Each row is a point on a landscape with many peaks, with its height.
A climber steps from a point to the highest of its 2 nearest points, and stops where none of them is higher. Distance is the straight distance between rows; heights are no part of it.
kuf: [6, -23, 10, -32, -7, 7, 11, 12, 3, 15, 13, -5, -17, -29, 18, -18, 15, -13, -50, 1, -28, -13]  (h 4.57)
zona: [26, 39, 1, 29, 29, -23, 11, -9, 16, -3, 2, -18, 2, 9, 16, 28, 10, -2, 22, 29, -10, -8]  (h 3.95)
liro: [-40, -8, 7, 2, -14, -22, 16, 6, -10, -8, 7, -7, 19, 9, -16, 20, 0, -14, 7, 4, 31, -6]  (h 5.66)
nemu: [-27, -10, 10, -19, -21, -3, 16, 23, 0, 10, -11, 35, -3, 14, 28, 12, 7, 9, -20, -16, 11, 24]  (h 1.83)
kudi: [16, 6, -11, -2, -24, 30, -6, 1, -8, 42, 10, 16, -24, -7, 1, -13, -5, 1, -20, 11, 15, -2]  (h 2.94)
Tidu: [21, 2, -15, 22, -10, 38, 2, -15, 8, 4, -21, -2, 1, -11, -4, -31, -23, 14, -6, -9, 5, 8]  (h 6.17)
zata: [45, 10, 5, 18, 36, 2, -6, -6, 23, -7, 16, -37, 18, -15, 8, -6, 9, -31, -12, 20, -44, -25]  (h 3.74)
Sugel: [2, -18, 4, -25, 22, -17, 2, 10, -9, -15, -2, -13, -25, -2, 3, -1, 29, 14, -28, -25, -42, 14]  (h 5.72)
Revof: [-23, 16, -9, -32, -58, 10, 1, -25, -15, 12, 25, 31, 5, 26, -11, -7, 15, -15, 32, 9, 16, 0]  (h 0.95)
zam: [-8, 18, -11, 8, -18, -13, 3, 2, -17, -1, 18, 5, 14, 6, -29, 10, -10, -10, 25, -3, 40, -17]  (h 6.70)
pif: [-6, 14, 19, 16, 0, -19, 20, -19, 5, -45, -2, -5, 41, -6, 33, 9, -22, -31, 22, 21, 17, -18]  (h 5.95)
mager: [-25, 12, 11, 11, -19, -18, 33, -6, -7, -32, -18, 18, 14, 4, 22, 5, -13, 12, 30, 7, 36, 14]  (h 4.69)
Tibem: [8, 6, -6, 16, 7, 11, -25, 6, -21, -6, -16, 25, -13, -8, -15, 0, -30, 28, 18, -38, 26, 5]  (h 4.07)
Romi: [0, -23, -12, 34, 20, 6, -18, -4, 18, 17, -10, -25, 23, 6, -34, 6, -17, -8, 27, -7, 8, -2]  (h 1.77)
ren: [14, -17, -11, -6, -11, 33, -9, -7, 2, 9, -8, -3, -12, -8, -18, -33, -11, 15, -14, -20, -24, 2]  (h 6.52)
liru: [-17, 28, 24, 24, -16, 5, -8, -11, -8, -32, 3, -35, 17, -15, 24, -17, -15, -5, 30, 39, -5, -53]  (h 6.28)
muguf: [-32, 9, 14, 11, -14, 1, -16, -3, -7, -23, 6, -57, 19, -1, -7, -12, 3, -11, 34, 36, -24, -48]  (h 6.44)
lig: [-4, -28, -14, 25, 27, 1, -12, 2, 13, 48, 6, -24, -4, 2, -32, 8, 3, -2, 2, 12, 9, 2]  (h 1.90)
fis: [-1, -21, -11, -10, 13, 10, -5, 7, 11, 59, 18, 12, -32, 11, -4, 7, 30, 3, -25, 24, -2, 18]  (h 1.27)
rakor: [-3, -17, 5, 18, 18, -10, 13, 18, 15, 36, -9, 28, 5, 1, 29, 32, -2, 1, -22, 1, 35, 30]  (h 0.55)
Popa: [13, 12, -10, -7, 13, -28, -3, 2, 9, -1, 21, 22, 19, 19, -23, 36, 6, -32, 6, -12, 15, 23]  (h 5.98)
kinek: [33, 20, -11, -13, -2, -19, 6, -9, -1, -12, 24, -3, 15, 18, -19, 14, 8, -35, 14, 4, -9, 2]  (h 6.88)
mag: [-12, -12, 7, -15, 1, -1, -1, 27, 3, -1, -26, 39, -24, 15, 22, 4, 14, 32, -23, -28, -5, 44]  (h 2.58)
vasos: [-5, -7, -13, -33, -31, 5, 15, -10, -7, 20, 19, -8, -21, -4, 1, -21, 35, -15, -41, 33, -22, 18]  (h 4.22)
dasap: [-17, -2, 5, 18, -13, 11, 10, -4, -5, 4, -1, -21, 11, -19, 13, -13, -23, 9, 6, 10, 16, -32]  (h 6.19)
Lenar: [1, -11, 2, -4, 30, -14, 3, 18, 15, 50, 3, 5, -18, 7, 16, 23, 16, 4, -13, 7, 17, 6]  (h 0.79)
fanav: [-1, 21, 23, 15, -11, 2, 4, -14, -12, -38, -1, -7, 24, -19, 24, -1, -21, -14, 36, 11, 16, -43]  (h 6.13)
Toba: [21, -13, 16, -18, -4, 13, 12, 10, -3, 4, -4, 9, 1, -33, 35, -6, -8, -7, -36, -5, -6, -22]  (h 4.80)
gova: [44, 49, -3, 15, 5, -2, 10, -3, -5, 12, 9, 30, -33, 6, 10, 10, 0, 17, -5, 15, 30, 15]  (h 5.59)
bepe: [30, 23, -3, 10, 14, 11, -15, 11, -1, 23, 3, 41, -29, 0, 15, 19, -6, 14, -3, 2, 30, -3]  (h 4.64)
noka: [-17, -30, -12, -13, 10, 10, -7, 7, 7, 41, 4, -22, -20, -2, -10, -6, 30, 11, -13, 14, -20, 8]  (h 1.66)
zono: [4, 22, -5, 13, 8, 7, -24, 6, -25, 17, -4, 25, -44, 4, -19, -4, -9, 47, 15, -17, 24, -1]  (h 4.49)
vuvan: [-15, -22, 9, -41, 1, -31, 0, 20, -16, -17, 7, -7, -5, 6, -13, 2, 32, -7, -39, -18, -33, 24]  (h 5.35)
nog: [-6, -21, 5, -15, 16, 6, -1, 13, -2, -5, 0, -29, -7, -25, 21, -21, 12, 9, -30, 4, -45, -28]  (h 6.66)
ter: [-18, -12, -2, 15, -21, 1, -4, -17, 3, -43, -16, -24, 46, 3, -41, -33, -7, -20, 4, -10, -25, 24]  (h 3.92)
suzip: [7, 17, 12, -5, 19, -30, 10, 19, -15, -26, -4, 28, -15, 14, 12, 32, 0, 19, 18, -20, 12, 6]  (h 3.75)
Por: [21, -30, -3, -12, 36, 5, -31, 15, -8, -1, 12, -8, -2, -8, -25, 0, -8, -3, -8, -43, -28, -24]  (h 6.09)
kuzun: [-22, 0, -2, -31, -39, 11, 12, -19, -14, 11, 8, -9, -10, 2, 2, -13, 15, -2, -12, 27, -8, -7]  (h 5.02)
mok: [-20, -27, 11, 5, -11, -8, 8, -6, 10, -26, -8, -26, 35, -9, -11, -18, -14, -23, -21, -1, -15, 7]  (h 4.14)
viz: [5, -20, 1, 26, 29, 1, -18, -2, 30, -5, -11, -38, 50, -1, -20, -2, -5, -19, 23, -12, -21, 1]  (h 1.71)
Zepo: [0, 7, 6, 6, 19, -9, -8, 22, -19, -27, -19, 27, -20, -3, 9, 11, -25, 38, 3, -38, 19, 10]  (h 3.79)
ges: [12, -2, 3, -25, 3, 3, -9, -3, -1, -22, 1, -15, 11, 3, -13, -7, 8, -5, 7, -19, -47, -10]  (h 7.78)
nari: [27, 16, 6, 5, -19, 21, -21, 12, -10, 44, 8, 53, -22, -3, 17, 0, -2, 11, -24, -1, 22, 6]  (h 3.68)
kiv: [24, 41, -15, 19, -9, 2, 20, -18, 0, -3, 6, 19, -4, 13, -7, 10, 0, -9, 15, 17, 32, 17]  (h 7.08)
suveb: [-9, -8, 18, -4, -7, -10, 20, 20, 12, 1, -2, 37, 14, -5, 33, 27, -2, -8, -22, -5, 28, 13]  (h 1.14)
kofen: [-4, 1, -13, 11, -1, 34, -20, -2, -2, 63, -4, 7, -37, -8, -8, -11, -4, 31, -1, 6, 22, -14]  (h 2.45)
tel: [27, -13, -6, -12, 7, 29, -30, -5, -10, 7, 11, -5, -7, 2, -38, -16, -10, -6, -3, -32, -15, -10]  (h 6.26)
batab: [-29, 13, 7, -1, -57, 20, 23, -12, -6, 20, -11, 31, -6, -2, 30, -17, -8, 11, -9, 23, 37, 9]  (h 3.08)
kupor: [-24, -1, 3, 21, 2, 11, 3, -3, 0, -5, -30, -23, -7, -21, 27, -21, -13, 37, -5, 1, -1, -17]  (h 6.62)
tezo: [47, 27, 4, 12, 36, -8, 4, -9, 24, -15, 2, -25, -4, 3, 15, 3, 18, -6, 16, 15, -35, -11]  (h 3.81)
vuzi: [7, 23, -2, 4, 27, -25, 11, 1, 5, -9, -2, -1, -12, 20, 3, 23, 19, 12, 31, -1, 1, 2]  (h 4.31)
nem: [28, 1, -4, -29, -12, -1, 10, -3, -5, 9, 19, -2, -15, -7, -6, -6, 16, -23, -48, 8, -29, 1]  (h 4.30)
Vufu: [-15, 1, -7, 9, -17, -2, -16, 8, -18, 3, 26, -21, 23, -5, -52, -2, -25, -24, 10, -9, 24, -32]  (h 7.44)
Fotom: [-3, 10, -25, 17, 6, 17, 0, 7, -4, 21, -14, -9, -33, 12, -14, -7, 1, 45, 15, -4, 5, 0]  (h 5.09)
Bap: [6, 22, -10, 10, 1, -12, 10, -2, 10, 5, 1, 19, -10, 22, 6, 27, 10, 8, 40, 6, 27, 25]  (h 5.31)
zuki: [-42, 0, 3, 5, -6, -16, -2, -6, -6, -38, -14, -38, 28, 17, -29, -22, 2, -4, 22, -2, -27, 11]  (h 3.71)
lutif: [-5, -5, -4, 3, 7, 19, 7, 5, -4, -10, -16, -11, -25, -22, 20, -32, 2, 33, -31, -5, -30, -14]  (h 6.92)
mul: [-32, -27, 13, -36, -6, -42, 10, 13, -1, -22, 17, -14, 24, 5, -15, 7, 25, -33, -27, -2, -28, 21]  (h 4.85)
togib: [0, -5, -24, 22, 16, 16, -29, -2, 4, 60, 6, -3, -28, 10, -35, -2, -10, 8, 4, 13, 24, -4]  (h 2.11)
kaza: [23, 31, 4, -32, -12, -19, -4, -16, -11, -19, 27, -17, -1, 9, -8, 6, 11, -32, 9, 16, -27, -35]  (h 7.26)
baze: [-31, -26, 7, -27, -24, -25, 8, -15, 5, -28, 7, -15, 50, -5, -10, -2, 6, -47, -20, 4, -21, 9]  (h 4.41)
tages: [-37, 14, 14, -18, -29, -22, -19, -20, -18, -37, 26, -47, 5, 8, -14, -11, 11, -23, 28, 48, -37, -35]  (h 6.22)
fizez: [22, 8, 2, 9, 3, 9, 18, -9, 13, -12, -9, -4, 14, -9, 20, 5, -9, -5, 5, 2, -2, -2]  (h 5.27)
rekom: [-15, 14, 9, -8, -31, 9, 13, -6, -5, 11, 2, 21, -4, -10, 36, 10, -13, 6, 11, 15, 36, -23]  (h 4.81)
Setus: [17, -41, -4, -29, 32, -17, -27, 26, -8, -1, 8, -3, -23, -14, -16, -5, 13, 1, -38, -29, -37, -1]  (h 5.94)
lurap: [-30, -5, 8, -11, -28, 8, 11, -11, -15, -7, -1, -7, 1, -7, 25, -12, -3, 2, 11, 8, 3, -17]  (h 5.74)
kiz: [10, -16, -4, -5, 28, -19, -15, 21, 12, 3, 10, 39, 22, 14, -24, 38, -6, -19, 0, -35, 20, 25]  (h 4.96)
Litu: [-29, 14, -3, -20, -58, 12, 23, -17, -22, -8, 2, 26, 0, 18, 3, -15, 0, 5, 13, 23, 27, 10]  (h 1.68)
gamo: [29, 8, 2, -11, 7, 17, 6, -8, 12, 2, -2, 1, 1, -22, 48, -3, 3, 5, -9, 2, -15, -22]  (h 5.01)
Risu: [-8, -30, -1, -6, 14, 14, -8, 15, 21, 19, -35, 30, -11, 6, 31, 11, 4, 33, -2, -26, 10, 34]  (h 3.13)
ler: [8, -26, 0, 18, 35, 11, 1, 10, 31, 13, -26, 16, 1, -10, 18, 4, -8, 20, -14, -15, 0, 28]  (h 3.63)
Kaput: [9, 14, -23, 28, 1, 29, -1, -24, 14, 11, -18, -12, -20, 8, -18, -30, 0, 26, 19, 10, -1, 24]  (h 5.67)
lomud: [2, 8, 2, 22, -8, -3, 16, -2, -2, -29, -9, 7, 20, -7, 0, 2, -24, 0, 12, -6, 29, 13]  (h 5.73)
pizas: [0, -26, -7, 16, 32, -17, -11, 11, 10, 7, 0, 8, 8, 15, -39, 17, -2, -7, -11, -23, 9, 34]  (h 4.24)
kog: [-19, 8, 15, 19, -7, -8, 23, -12, 8, -63, -22, 12, 38, 2, 33, 12, -15, -12, 41, 9, 29, 7]  (h 5.55)
bov: [18, 23, -2, -21, -14, 2, -5, -23, -8, -35, 15, -13, 9, 14, -12, -6, 8, -19, 33, -3, -41, -20]  (h 7.51)
bamov: [20, -25, -5, 22, 54, -9, -22, 5, 19, 11, -17, -4, -3, -3, -17, 9, -17, 12, -6, -29, 1, 24]  (h 3.91)

Where does a climber stop that starts at each point below?
Litu | lutif
Lenar | kiv
Revof | lutif
nem | lomud
mok | ren
vasos | lutif
Zepo | ren
Romi | kiv
suveb | ges
pizas | ges

Call two points neighbours if one is among the 2 nearest of the other. Go from one point of each pair to the other, from neighbour to neighbour, staying as high as possible. Name the lowest point that can't be avoided.
muguf / ges | tages
ges / lomud | mager
kiv / ren | suzip

Write out the way that a climber takes from each point below.
rakor | suveb, nemu, mag, Risu, ler, bamov, pizas, kiz, Popa, kinek, kaza, bov, ges
ter | mok, baze, mul, vuvan, Sugel, Setus, Por, tel, ren
viz | mok, baze, mul, vuvan, Sugel, Setus, Por, tel, ren
